Points, in no order, along strands that fork and pass close to each other.
In the rows, 128 means zero.
Two points are linked if the straight distance between their rows is under 118. Some points are linked to none.
zumu: [104  90 192 137  97 126 136  92 103 123 114 139 107 101 124 177 131 107
 119  96 161 105 127 163  92]
ruri: [123 135  90 126 148 119 114 151 138  99  85 115 154 130 131 168 154 102
  90 123 106 123  78 140 105]
Sugut: [113 173 111 187  74 130 103 181 164  73 142 118 105 134 156 118 139 131
  92 129 128 126 141 147 162]
zike: [134  72 138 112 130 121 172 109 140 167 119  88 163 107  81 120  82 129
 186 144 113  43 114 130 110]
las: [153 161 125  86  98 154 111  94 104 139 131  77 164  56 117  87 140 195
 127  89 119 171 110 127 135]
Kofa: [ 91 100 155 156 131 120 128 106  85 121 117  90 110  98 165 112 160  89
 109 106 151 124 135 110  89]
mefi: [171  90 131 122 162 124 170 124 157 153 147 109 167 178 106 137 146 109
 164 129 130  93 108 124 172]
nez: [ 84 132 109 134 141 108 102 105  92 127 128  85  86 129 158 123 132  88
  96 146 145 138 142 102  89]
Lotab: [166 160 166 173 131 155 125 145 141 174 126 157 142 150 178  72 130 133
 124 184 112 153 136  89 168]
vev: [109 102 169 116 136 128 120  87 142 128 125 142  88 157 116 211 108 114
 121 170 186 108  91 175 111]
kipi: [182 186  92 156 142 165  97 163 109 138 155 160 182 123 106  96 125 102
 120 133 146 178 128 164 168]
Laka: [138 192 127 160 101 129  71 196 129 130 110 155 162 187 147 133 158 119
 117 155 128 124 118 122 203]
Meged: [148 174 149 153  99 167 110 135 146 108 125  90 128  78 159 114 127 139
  80 158 166 140 134 127 133]
Dinez: [126  69 126 149 110 138 115 168 167 151 127 114 154 162 123 127 177 138
 134 122 109  82  86  87 183]
sokog: [113  66  96 123  92 107 148 157 140 142 134 132 124 202  98 145 158 108
 173  67  96  99 149 121 157]
kuzem: [115 148  74 111 118  94  93 140 109 161 133 107 126 168 116 118 170 138
 120  67  91 131 135 119 147]
ged: [ 83 153 114 125 116  89 162 119 156  49 135 113  88 100 156 142 119 126
 130 114 180 130 182 150 151]
labad: [114 110 136 203 140 104 160 120 149 108 160 159 134 186 175 163 131  84
 135 147  97 134  94 174 136]
Zuloz: [145 122 166 119 158 169 158  68 113 156  95 164 108 100 132 132 101 114
 127 165 156 152 162  98  96]
muke: [ 99  95 186 151 165  77 141 101 113 119 140 175 119 133 138 176 116  59
 128 160 132 126  86 171 112]
sima: [151 163 145 147 111 170 109  98 166 187 152 151  80 170 144 100  59 162
 114 199 139 145 143 119 146]
duso: [114 104 132 205 100 120 138 161 151 112 151 161 117 188 164 139 147 117
 122 118  86 121 144 156 137]
tifaf: [128 148  81  86 148 124  84 128  99  97  94 171  79 145  93 160 115 131
 106 205 148 139 112 100  88]
mimu: [161 186 132 133 101 169 110  96 156 210 119 141 105 121 142 115  99 174
 107 176 129 193 127 133 163]
goda: [146 126  95  77 187 120 124 136  92 142 119 121 155 111 108  96 121 125
 135  84  96 106 129 124  82]
Lobom: [162  97 119  75  94 136 138 118 138 185 112  60 156 111 124 115 125 197
 148 142 101 154  84 119 177]
kogo: [115 196  73 112 134  99 103 150 126  71 140 136 132 125 127 146  77  94
 108 196 124 187 144 121  97]
Govo: [128  53 136 137 144  98 163 131 148 159 143 122 142 185 104 141 145  93
 181  85 120  89 106 141 158]
zaf: [115 197  99 150 100 110  87 164 118 121 157 134  89 185 146  91  87 112
 112 178 128 151 170 121 147]
boke: [132 122 144 146  96 152 137 101 138 152 147 113 112 123 137 120 144 186
 105  71 102 121 138 161  96]
kabeg: [ 95 125 139 142 106 118 137 128 120  64 138 100  82 123 148 159 110  94
 119 139 184 124 169 143 112]
sab: [111 169  90 112 154  89 149 154 128  69 138 134 123 100 126 133 130 128
 116  96 107 155 163 156 101]
Mitik: [113  54 144 144 111 141 129 129 182 170 116  91 139 124 128 132 156 142
 152  96 125  88  45 117 143]
Gumos: [178 177 104 121 173 172 121 106 120 144  83 200 150  98  83 136 108 104
 110 149 134 159 139 113 145]
mifi: [130 109  94 111 110 117 127 116 133 183 137  76 155 119  69  93  94 145
 158 118  96  45 115 121 124]
mekiz: [107 159 138 159 135 118 101 137 105 159 142 148  84 192 169  93 126 117
 116 171 120 131 178 100 133]
gapa: [165 111 172 131 143 162 167  92 109 161 108 115 137 101 167  99 136 110
 129 137 147 163 161  93 117]
lan: [149 158 180 132 140 154 114 166 136 175 129 177 165 160 167  96 136 170
 142 166  94 141 157  90 183]
movul: [189 150 106 132 167 166 115 151 121 133 142 149 198  93 116 104 126 117
  97 149 109 154 104 137 136]
dipu: [126 175 126 140 124 113 153 134 151  73 151 116 107  95 153 105 137 138
 120  97 168 123 181 154 177]
Tuse: [ 97 193  85 108 148  66 137 153 135  60 142 145 125  99 124 142 106 126
 120 168 115 185 162 129  86]
rolef: [108  56 136 132  75 157 150 123 131 101 137 101 123  86 116 109 148 113
 167  39 142  91 126 120 126]
mugol: [123 153 146 103 124 153 127  99 112 106 111 138  92  97 115 154 129 174
  96 137 152 112 138 145  67]
Laf: [142  92 125 151 134 145 138 143 149 146 158 124 144 126 129 109 129 165
 106  81  74 107 122 162  93]
dini: [109  69 122 137 131 128 129 159 137  98  87 134 146 116 127 160 144 102
 126  89 109  96  73 146  88]
lizil: [119 138 150 168 158 123 124 121 165 175 146 136 102 179 156 124 163 145
 119 146 112 127 100 133 146]
mak: [121 123 123 109 106 129 135  86 114 138 103  93 112 152 122 151 162 119
 142  42 144 103 134 136 122]
liri: [126 175  81  90 145 104  99 140 114 101  64 142 128 139 108 182 147 106
  93 169 135 142  88 124  96]
bol: [124 111 154 130 181 131 150  94  85 133 117 177 100 129 131 135 107  82
 121 160 144 138 160 130  74]
Kime: [ 74  94 159 165  83 120 139 123 117  70 152 133  80  95 134 160 115 102
 113 103 156 121 156 170 101]
nosot: [ 93 109  74 106  89 110  91 139 105 146 145 103 130 155  90  87 156 152
 153  58  79  85 129  91 152]
tuga: [160 128 137 127 120 195 101 101 152 143 159 141  83 159 137 103  24 143
 120 176 163 139 153 121 118]
Tisop: [ 93  88 160 127 124  65 148 124 101 103  90 162 127 139 123 198 129  57
 142 129 128 137 114 154  88]
kobi: [123 133  93 178  83 127 138 171 168  53 118 111 134 137 152 163 149  88
 105 114 120 136 124 142 144]
geta: [114 159  98  91 117  81 141 141 118  80  70 140 117 152 100 201 145 116
 129 154 132 146 125 123  74]
gufop: [154 153 139 174  93 156 110 172 155 104 139 100 147  99 156 106 157 147
  90 122 130 128 126 128 160]
Butu: [105 103 188 120 106 132 121  97  88 118 111 161  86  99 111 165 127 168
 109 146 157 105 112 155  56]
fefaz: [154 161 143 170 144 151 127 122 119 160 132 150 104 153 160  74 111  89
 114 170 138 144 182  93 142]
par: [125 155 105 117 158 118 110 115  85 132 140  87 129  96 142  66 166 112
 113  83 128 140 147  93 126]
Kot: [109  82 161 127 159 104 121 103  88 113 147 168 100 152 137 168  74  64
 131 189 161 139 135 144  93]
kun: [ 99  90 169 133  93 117 115  77 110 141 149 121  74 163 131 188 101 101
 121 130 180 114 142 169 118]
vunaz: [174 132 105 122 199 151 133 133 138 128 128 165 193 116 127 118 131 130
 107 157  87 127  64 133 120]
boz: [177 131 125  86  89 157 128 114 112 169 120  80 155  88 138 101 129 190
 124 121 109 189 124 130 161]
Sotov: [148 151 149 122 121 170 126 107 137 139 102 109 130  84 146 139 133 161
  83 152 141 141 113 133  99]
rikal: [115 198  65 113 125  84  95 147 106 146 148 113 120 139 110 118 147 120
 113  90 117 184 153 150 140]
bufe: [110  59 158 123 120 141 124 124 142 141  84 123 143  98 122 152 133 123
 160  71 133  78  60 139  94]
rarem: [173 199 101 165 117 140  92 174 115 134 131 150 171 165 136 107 139  87
 123 151 139 156 116 140 194]
Dato: [139 122  87  90 141 119 126 140 107 133 146  88 167  94  62  92  96 139
 142  98 106  66 133 132 108]
milas: [155  91 147 137 202 140 171 121 150 122 150 149 183 126 134 126 131 128
 145 149  95 115  57 138 112]
fev: [131 140 145 143 120 139  90 173 157 152 111 141 162 177 145 144 185 150
 123 140 121 102 104  94 205]
dep: [133  88  79 126 106  98 158 170 135 105 147 104 148 168  98 131 146  90
 155  74  94 122 163 123 150]
Kiso: [151  95 159 118 140 182 111  98 133 119 160 162  89 166 137 146  36 121
 134 179 178 130 146 146 100]
muz: [ 78  94 128 106 112  90 146 152 102  58  79 137 112  86 114 150 151 103
 174  56 138 113 123 125  86]
Bur: [133 101 182 109 147 137 154 101 162 148  84 133 136 122 118 182 147 144
 150 112 151 100  59 160 109]
nomuz: [138 190 120 151 114 110 113 192 120 105 165 152 133 154 138  91 147 137
 130 105 116 141 192 137 184]
lizar: [132 153 125  89 124 138 147 102 139  81 144 108 142  55 112 108 145 187
 133  53 151 111 139 148 150]
Fito: [143 113 167 114 151 166 137  72 149 134 135 170  88 160 120 182  74 120
 136 195 185 126 121 153 115]
sope: [138  95 196 146  87 147 146 135 169 166 113 122 135 157 163 151 170 182
 154 136 128 133 119 108 182]
bivu: [160 169  99  91 182 140 137 115  99 124  79 192 124 124  91 139 132 101
 113 139 132 146 151 114 109]
kepuz: [146  55 146 155 151 136 167 138 171 150 169 126 166 138 121 117 119 152
 144 117  81 100  85 159 121]
gogu: [119  99 120  92 100 104 141 119 150 206 129  63 143 123  94  92 113 202
 178 167  79 104  78 103 171]
sed: [ 99 194  78 138 105  81  86 169 140  88 172 100 109 141 146  99  70 103
 116 184 137 186 150 116 129]
dugas: [164 113 122 102 151 125 135 118 138 193 141 107 151 167 111 110 152 141
 145 106 121 108 122 111 162]
zifom: [ 87 112 133 192  75 105 146 169 137  93 153 147  90 168 156 133 150 105
 136  99 108 141 185 140 134]
nat: [119 127  72 107 126  91 150 166 136  88 154 100 138 115 103 114 142 120
 140  57 107 133 160 136 147]
nogid: [130  74 191 139 130 136 150 102  97 150 111  95 149  84 161 109 151 118
 132 104 140 131 120 110  94]
pesu: [140 113 138 172 192 126 176 114 149 109 172 153 161 165 161 146 144  99
 154 138 101 125  62 157 142]
ruzun: [129 115 174  99 156 138 126 154 129 180 148 153 177 166 139 115 150 174
 160 157  94 114 150  68 186]
zop: [128 105 104 105 100 121 113 134 116 178 148  96 152 152  76  92 146 162
 146 101  99  67 133  93 165]
paz: [145 160 126 126 112 178 110  77 139 184  97 122 103  82 141 114  75 154
  95 189 137 195 127  99 141]
nidi: [141 187 108 140 149 133 101 140 102 136 165 119 136  77 138  58 150 128
 107 108 145 167 155 123 154]
sele: [137 135  94  98 161 168  67 109 115 114 104 181  84 122  91 143  73 136
 101 194 159 135 127  77 104]
Guf: [105 210  83 129 137  91  97 137 102 125 157 122 107 106 136  85 138 117
 118 114 156 177 167 139 166]
beril: [145 173 142  77 135 147 138 108 108  98 124 130 139  39 114  99 144 201
 120  95 139 143 132 133 107]
beto: [118 131 169 162  87 145 127  85 131 170 158 124  85 148 156 122 133 187
 107 126 119 130 153 149 106]
remo: [144 129 119 112 165 188  85  81 161 140 100 168  94 127 100 155  51 132
 116 201 170 136 106  77 136]
vesev: [136  64 155  97 104 152 148 131 111 115 107  86 168  58 111 110 111 168
 167  97 115  88 110 108  86]
vezug: [141  63 136 106 111 144 155 151 132 107 106 122 168  92  72 133  99 143
 176 119 116  43 110 130  87]
logak: [ 84  96 143 178  90 122 159 137 135  81 158 132  86 101 149 120 146 106
 128  66 136 128 170 156 124]
puvi: [102 156 101  88 169  92 130 114  95  79 110  94 134  65 138  95 163 114
 130  74 155 127 136 101 134]
zad: [120  97 152  93 126 116 134 149 135 196 150 112 165 142 108 100 136 204
 161 181  76 118 114  79 187]
Vezil: [137 147  88  71 185  93 137 135  92 130  78 152 134 143 108 140 134 104
 138 103 100 139 131 128  74]
Doni: [ 69 127 124 101 151  70 157 128 100  53  93 115 111  72 146 129 159 104
 141  99 154 136 148 109 101]
sapi: [102 133 112 129 113  83 151 119 143  94  96 127 132 169 128 217 122  77
 131 156 131 155 128 142  85]

A fork is a point with three links. Follow the links from the first point to the second and name the forks in between, in order.
muz, fefaz => zop
nogid, Bur => liri bufe
bivu, par => mifi zop
pesu, mugol => Kime zumu
zifom, remo => milas bufe liri
beto, Sugut => milas Kime zumu

A fork is a point with three links, a tip a point with one. Leave the first point through the second and follow the links. Name the first fork or tip that comes.
milas, vunaz => bufe
beril, las => zop
Zuloz, bol => liri
lan, ruzun => lizar
paz, mimu => zumu
bufe, Mitik => milas

Follow the links from the first point to the second, and from the first to the third. Name the last point that the two ways share.
paz, fev, Meged => zumu
Sugut, vev, vunaz => zumu
liri, beto, kabeg => milas
nidi, sab, goda => zop
mekiz, Dato, Doni => zop
pesu, Fito, ged => Kime
boke, kobi, sele => milas
Laka, dipu, sima => Kime
bivu, vesev, nat => mifi
